Points on a hilly landscape, in no order, each with its height.
A climber steps from a point to whichever of its 2 nearest points has the largest rise for the distance, and stops where none of them is higher. Distance is the straight distance between rows; heights are no part of it.
Q168: [ -4  15  16  -1  -8   2 -24  -8  17  13  21   4   1  33   2  13   5   7
 -22 -14  -6]  (h 57)
Q988: [-11 -32   4 -15   7  -5   2  -6 -18  35  -3 -23  12   9  21  -6  -5 -12
   7  -7   4]  (h 685)
Q628: [ 11  12 -36   1   5   2   8   7  -8 -12   8   3 -13 -22   2  -5   6 -10
   0   9  -1]  (h 300)
Q850: [ 19  14 -42  -2   6   9  27   9 -18  -9 -13   7  -8 -40  18 -12  -2 -14
   3  -4   1]  (h 123)
Q522: [ 10   9  -9  -1   8  -3  13   4 -13 -20 -10   8   4 -19  -7 -14   6   1
  16   9  -5]  (h 648)
Q709: [  8  15 -43   5  11  10  18   0 -10 -11  20  -4  -3 -19  -5  -6   6 -19
  -5  15  10]  (h 343)
Q6: [-19 -18  12  -5   1  -3 -13 -16  -3  33  23 -15  12  30   1   4  -5  -1
  -3   2   2]  (h 617)
Q128: [ -8 -16 -15  -3  10  12   0  -9  -9  11  20 -20   7  -1   0  -8  -2 -17
  -5   8   9]  (h 841)
Q53: [  0 -10 -13  -6   9  -6  -7 -15 -16  25  28 -14   7  18   4   0  13  -6
   1   5  -4]  (h 847)
Q629: [-11  15 -26  15  -5  16   6   6  13 -26  11   2  -9 -16 -28   6  -7  -8
 -10  23  20]  (h 740)
Q552: [ 0  6 21  5  1 -6 -8 -1  4  1  7 -2  5 11 -8  4  4 11 -1  1 -8]  (h 158)
Q110: [-13   0  12   8  -9  16 -17  -3  24  -1  14  -5  -2  13 -12   8 -10   4
 -19  -1   5]  (h 470)
Q968: [ -3  25 -24   6   7  11  18   6  -6 -34   5   9   7 -25 -27 -13  -1  -9
   7  26  12]  (h 496)
Q573: [-26 -12  20   3  -4   7 -18 -14   9  31  24 -13  14  35  -7   7 -12   2
 -15  -4   8]  (h 578)
Q675: [ -9 -14   8   4  -5   8  -2  12  12 -19 -24  -6 -14 -20   3   2 -17   0
   2   1   3]  (h 654)
Q438: [ -8  -5   2   3 -11  12 -15   9  23 -14 -12  -1 -24 -11   5  11 -17   0
 -11  -2   2]  (h 761)
Q261: [ -7  23  -7   9   0   8  10   5   1 -37   5  14   6 -18 -38  -6  -1   3
   9  28   7]  (h 568)
Q605: [-11 -19  48   3   2 -25  11   6   5  17 -16  -8  20  15   1  -2 -11  11
  12  -5   7]  (h 504)
Q762: [  0 -14  -4 -10  -9   0 -19  -2   1  16   0  -6 -19   6  24  13  -2  -1
  -7  -8 -12]  (h 626)
Q847: [ 7 -9 -1 -1  2 -3  0  3 -3 -1 -5 -5 -5 -7  5 -2  3 -1  6  1 -5]  (h 222)
Q441: [ -4 -28  36  -2   2 -21  10   6  -2  16 -29  -7   9   4  13   0  -7   6
  17 -12   4]  (h 572)
Q316: [  8   2  28  -2  -9 -17  -7   9   6  -1 -25  11  -6   3  10   8   2  18
   8 -11 -17]  (h 46)
Q332: [ 17   8 -15  -4   2  -5  13  11 -12 -19 -24  15 -10 -27   5 -11   3  -2
  16   2  -7]  (h 524)
Q914: [ 25  -3   9  -8  12 -11  36   1 -29  -5 -46  24  20 -15   2 -22  10  -2
  29 -14   6]  (h 747)
Q229: [ -6   7  22   8   9  -7  -4  -6   5   7  25  -5  19  21 -21  -1   7  10
  -2   9   0]  (h 127)
Q851: [  0 -16 -27 -14   7   0  -9 -16 -22  30  25 -13   2  15  17  -2  10 -13
   2   2  -6]  (h 808)
Q701: [ -8 -23 -21 -19  -9   7 -22 -10 -10  29   6 -10 -14  12  26   9  -5  -9
  -6  -5  -6]  (h 705)
Q76: [-11  -4 -31   1 -14  17 -20 -17  10  10  31  -4  -9  18   2  15  -3  -9
 -22   5   6]  (h 490)
Q382: [-19 -19  27  -2  -8   3 -20  -2  14  19  -1 -13  -3  16   8   9 -16   2
 -10 -11   1]  (h 486)
Q133: [ -6 -30  19  -8   4 -12   4   0  -5  22 -17 -17   8   3  18  -5  -6  -5
  12 -11   3]  (h 634)
Q26: [  2  -4 -13   0  12   0  -2 -10 -11   7  27 -12   8   8  -7  -5  11  -7
  -1   9  -1]  (h 896)
Q230: [ 21  25   4  -1  -2 -18  -9   0  -2  -5   8  14  -4  14   1  11  21  17
   4  -2 -25]  (h 179)
Q137: [ -9  -8   5  -8 -13   5 -24  -5  13  15   4  -7 -12  14  14  14  -8   2
 -14 -11  -7]  (h 555)
Q831: [  2  -8  18   0   4 -14  -1   2  -2   6  -2  -4   5   6  -1   1   7   6
   7  -1  -5]  (h 187)
Q474: [ 24  -1   3  -6  -2 -17  13   8 -13 -16 -47  29 -10 -20   8  -7   6   8
  27 -15 -10]  (h 333)
Q449: [ 14  20  24  -3  -9 -18  -9   7   6  -3  -8  16  -3  13   5  11  13  20
   4 -10 -21]  (h 110)
Q166: [-21 -22  31   7   6   3  -1   4   8   1  -7 -18   9  -1  -7  -8 -17   4
   3   3  10]  (h 414)
Q944: [-13  10 -22  16 -23  21 -13  -2  34 -14  13   3 -18   3 -10  22 -10  -3
 -29   3  17]  (h 377)
Q723: [ -7  11  38  -1 -12   1 -21   9  24   4 -12   5  -5  14   7  10  -6  15
 -13 -19  -7]  (h 435)
Q54: [  4   4  -3   5  16  -4   7  -6 -11  -4  23  -8  15   2 -16  -8  14  -1
   8  14  -2]  (h 840)
Q274: [-11  -9  42  -1  -4 -20  -2   4   9  20  -7  -8  13  21   7   7  -6  10
   2  -7  -2]  (h 446)
Q221: [-14 -22  18   1   2   7   4  11   7 -16 -31 -11  -5 -23   3  -8 -20   1
   6  -1   9]  (h 593)
Q299: [  1  39  -2   8 -19  10 -13   8  26 -27   3  23 -18   3 -14  18   0  12
 -17   1  -4]  (h 243)
Q445: [-26 -22   6  10   4  21  -3  -3  13  -6  11 -21   5  -5 -18  -6 -19  -9
 -11  11  23]  (h 402)
Q284: [ 24   1   5  -7  17  -7  39  -3 -32   0 -28  13  29 -12   0 -25  15  -3
  23 -10   3]  (h 597)
Q141: [-20 -18  36   4  -2   6 -14   0  16   8  -1 -13   3  10  -5   3 -18   6
  -8  -4   7]  (h 448)
Q517: [ 25  26 -17   1  -2 -17  -6   1  -5 -13   8  20 -16  -1   4   9  20  12
   5   3 -23]  (h 247)
Q930: [  3   7 -27   0  -6   6 -18 -16   5   4  33   2 -12  17   0  12   9  -5
 -18   5  -5]  (h 553)
Q594: [ -7  13  37   3 -10   2 -12  13  22 -12 -16   8  -3   2  -8   5  -9  16
  -4  -7  -7]  (h 566)
Q323: [  7   9  -5   2  10  -4   6   1  -8 -15   9   5   6  -5 -15  -7  12   3
  10  15  -6]  (h 762)
Q555: [ 19 -12  15  -9  -3 -34   6   2 -10  25 -14   4   1  14  22   9  16   6
  15 -15 -14]  (h 152)
Q568: [  8  -3 -14  -3  20  15  26  -1 -21   2   4 -15  20 -22   2 -22   1 -15
   1   4   9]  (h 419)
Q598: [ 26  -5  11  -4  -1 -25  14   4 -14   0 -39  23  -2  -5   8  -6  14  10
  28 -14 -11]  (h 252)
Q233: [ -9  18  27   2  -4  -6 -16  -6  14  20  23   1  14  41  -6   9   7   8
 -17 -12  -4]  (h 83)
Q747: [ 19  -5  -9  -5  -1  -8  12  10 -10 -16 -39  15 -13 -27  15 -10   0   1
  18 -11  -7]  (h 423)
Q668: [ -8  15  20   5 -15   9 -11  14  26 -27 -16  13 -13  -7 -10  10 -15  13
  -5   1  -4]  (h 722)
Q70: [ 11  12 -31   2  17  17  26   2 -19  -7  12  -9  12 -27  -2 -19   2 -18
  -2  10  10]  (h 382)
Q486: [ 11  -9  20  -4   7 -12  28   6 -20  -8 -49  17  16 -16  -1 -19   4   2
  31 -10   7]  (h 596)
Q314: [-10   7  29   5   3 -11  -9  -8   7  21  25  -6  21  36 -12   5   5   9
  -6   0  -2]  (h 107)
Q689: [  5  31  11   2 -11   3 -17   7  19 -15   5  16 -12  13  -2  12   7  15
 -15  -6 -11]  (h 161)
Q330: [  0 -10  26   1   5  -9  14   6  -8 -12 -36   5  15 -14  -5 -14  -3   7
  24  -1   5]  (h 471)
Q268: [ 10  14 -33   1  -2  -3  -8  -8   1  -4  27   6 -15   2   0  11  16  -2
  -9   9  -9]  (h 632)
Q466: [-11 -17 -30 -19  -5   8 -19 -19 -18  33  23 -10  -7  24  18   5   3 -10
  -6   2  -6]  (h 763)
Q891: [  3  19 -34  12   1   7   0  -9   5 -15  35   4  -7   2 -19  10  12  -4
 -12  17   3]  (h 733)
Q317: [-28 -30 -15  -1  -1  27 -13 -16   5  13  21 -22   4   8  -5  -2 -18 -16
 -13   8  21]  (h 772)
Q342: [-13  -1 -26   7 -20  21 -16 -10  23  -1  19  -2 -17   9  -5  19 -10  -8
 -27   3  14]  (h 431)
Q90: [-17 -22  15   5  10  11   5   1   4  -4  -3 -21   7 -11  -9 -12 -16  -5
   0   7  15]  (h 392)
Q494: [ 12  27 -44   1   6   8  27  13 -15 -19 -10  11  -8 -42   5 -10  -4 -12
   4   7   7]  (h 79)
Q593: [ 24   6 -42  -8   8   6  22   1 -23   7  -8   2 -10 -33  29 -11  -1 -16
   0 -11  -1]  (h 170)
Q569: [ 12  -3  15  -6   0 -26  -3  -1  -5  21   2   1   4  19  12   7  16   8
   7  -7 -15]  (h 119)
Q359: [  4  28  14  -1 -10   1 -20  -1  18   0  14  12  -6  23   2  14  11  12
 -19 -14 -13]  (h 104)
Q827: [ -7  24 -12  12 -17  13 -12   5  28 -25   8  13 -19   0 -13  19  -4   4
 -21   7   6]  (h 308)
Q430: [ 25  -2 -29 -10   9  -2  13   0 -23   9  -5  -1  -6 -18  24 -12  10 -12
   5 -11  -8]  (h 214)
Q844: [-22  -3  10   9  -9  16 -21 -16  19  14  26  -6   9  31 -15   8  -9   2
 -20  -4   9]  (h 530)
Q779: [ 23  21 -32  -2   2  -9  14   9 -16 -20 -18  23 -12 -28   7 -10   8   0
  18   1 -11]  (h 422)
Q215: [ 19   1   0  -5  24   1  39  -4 -32   4 -11   1  33 -14   0 -26  12  -4
  15  -3   5]  (h 503)
Q143: [ -3  17 -29  12   4  10   5   1   5 -24  21   5  -4  -8 -26   3   5  -6
  -8  22  10]  (h 818)
Q236: [ -5 -21  24   0   5  -1  11   8   0 -10 -35  -5   5 -16   2 -11 -12   4
  15  -3   5]  (h 531)
Q165: [-19  -9   6  12  -4  17  -9  -4  22 -10  13 -10  -2   1 -19   4 -16  -3
 -13  10  15]  (h 426)
Q590: [-10   5  46   1  -9  -9 -14   5  18  13  -5  -3   4  21   3   9  -6  14
 -10 -16  -4]  (h 376)
Q30: [-14  21 -10  15  -8  13   4   8  17 -37   2  11  -6 -15 -36   6  -8   1
  -3  23  15]  (h 658)
Q338: [ 25  24 -31   1  -1 -17   5   4 -13 -16   0  22 -21 -15  10   0  17   6
  12   4 -18]  (h 319)
Q223: [ 12  -5  -5  -3  24   4  30  -3 -27   8   0 -14  26 -13   2 -23   7 -10
  10  -1   4]  (h 451)
Q602: [ 23 -12  16  -7   0 -33  11   4 -12  14 -30  12   1   6  18   1  17   7
  24 -16 -10]  (h 191)
Q67: [-17 -30   7  -8   7  -7  -1 -11 -15  37  12 -23  18  20   9  -4  -4  -9
   4   0   4]  (h 653)
Q275: [ 11  -4 -22  -4   7   2   7   3 -10  -2   3  -7  -8 -14  10  -7   5 -10
   1   1  -3]  (h 258)
Q748: [-19 -25 -15  -5   2  17 -12 -11  -4  17  18 -19   0   7   3  -5  -9 -15
  -9   5  11]  (h 804)
Q539: [ -7   9   5   4 -19   9 -11  17  25 -26 -21  10 -29 -15   2  15 -17   5
 -11  -1  -2]  (h 911)

Call two points neighbours if one is among the 2 nearest of the other. Go from one point of each pair to the other, from neighbour to neighbour, staying as high as possible. Name the lowest point that can't be avoided.
Q26 and Q914 | Q590
Q143 and Q26 | Q168
Q539 and Q914 | Q330

For each start below, name the point where the climber stops.
Q299 | Q143
Q236 | Q539
Q602 | Q332
Q166 | Q26
Q701 | Q26
Q314 | Q914
Q165 | Q988
Q449 | Q332

Write out the way that a climber takes from each point below.
Q555 | Q602, Q598, Q474, Q747, Q332
Q274 | Q605, Q441, Q133, Q988
Q90 | Q166, Q141, Q382, Q137, Q762, Q701, Q466, Q851, Q53, Q26
Q445 | Q165, Q110, Q844, Q573, Q6, Q67, Q988
Q359 | Q689, Q299, Q827, Q944, Q342, Q76, Q930, Q268, Q891, Q143
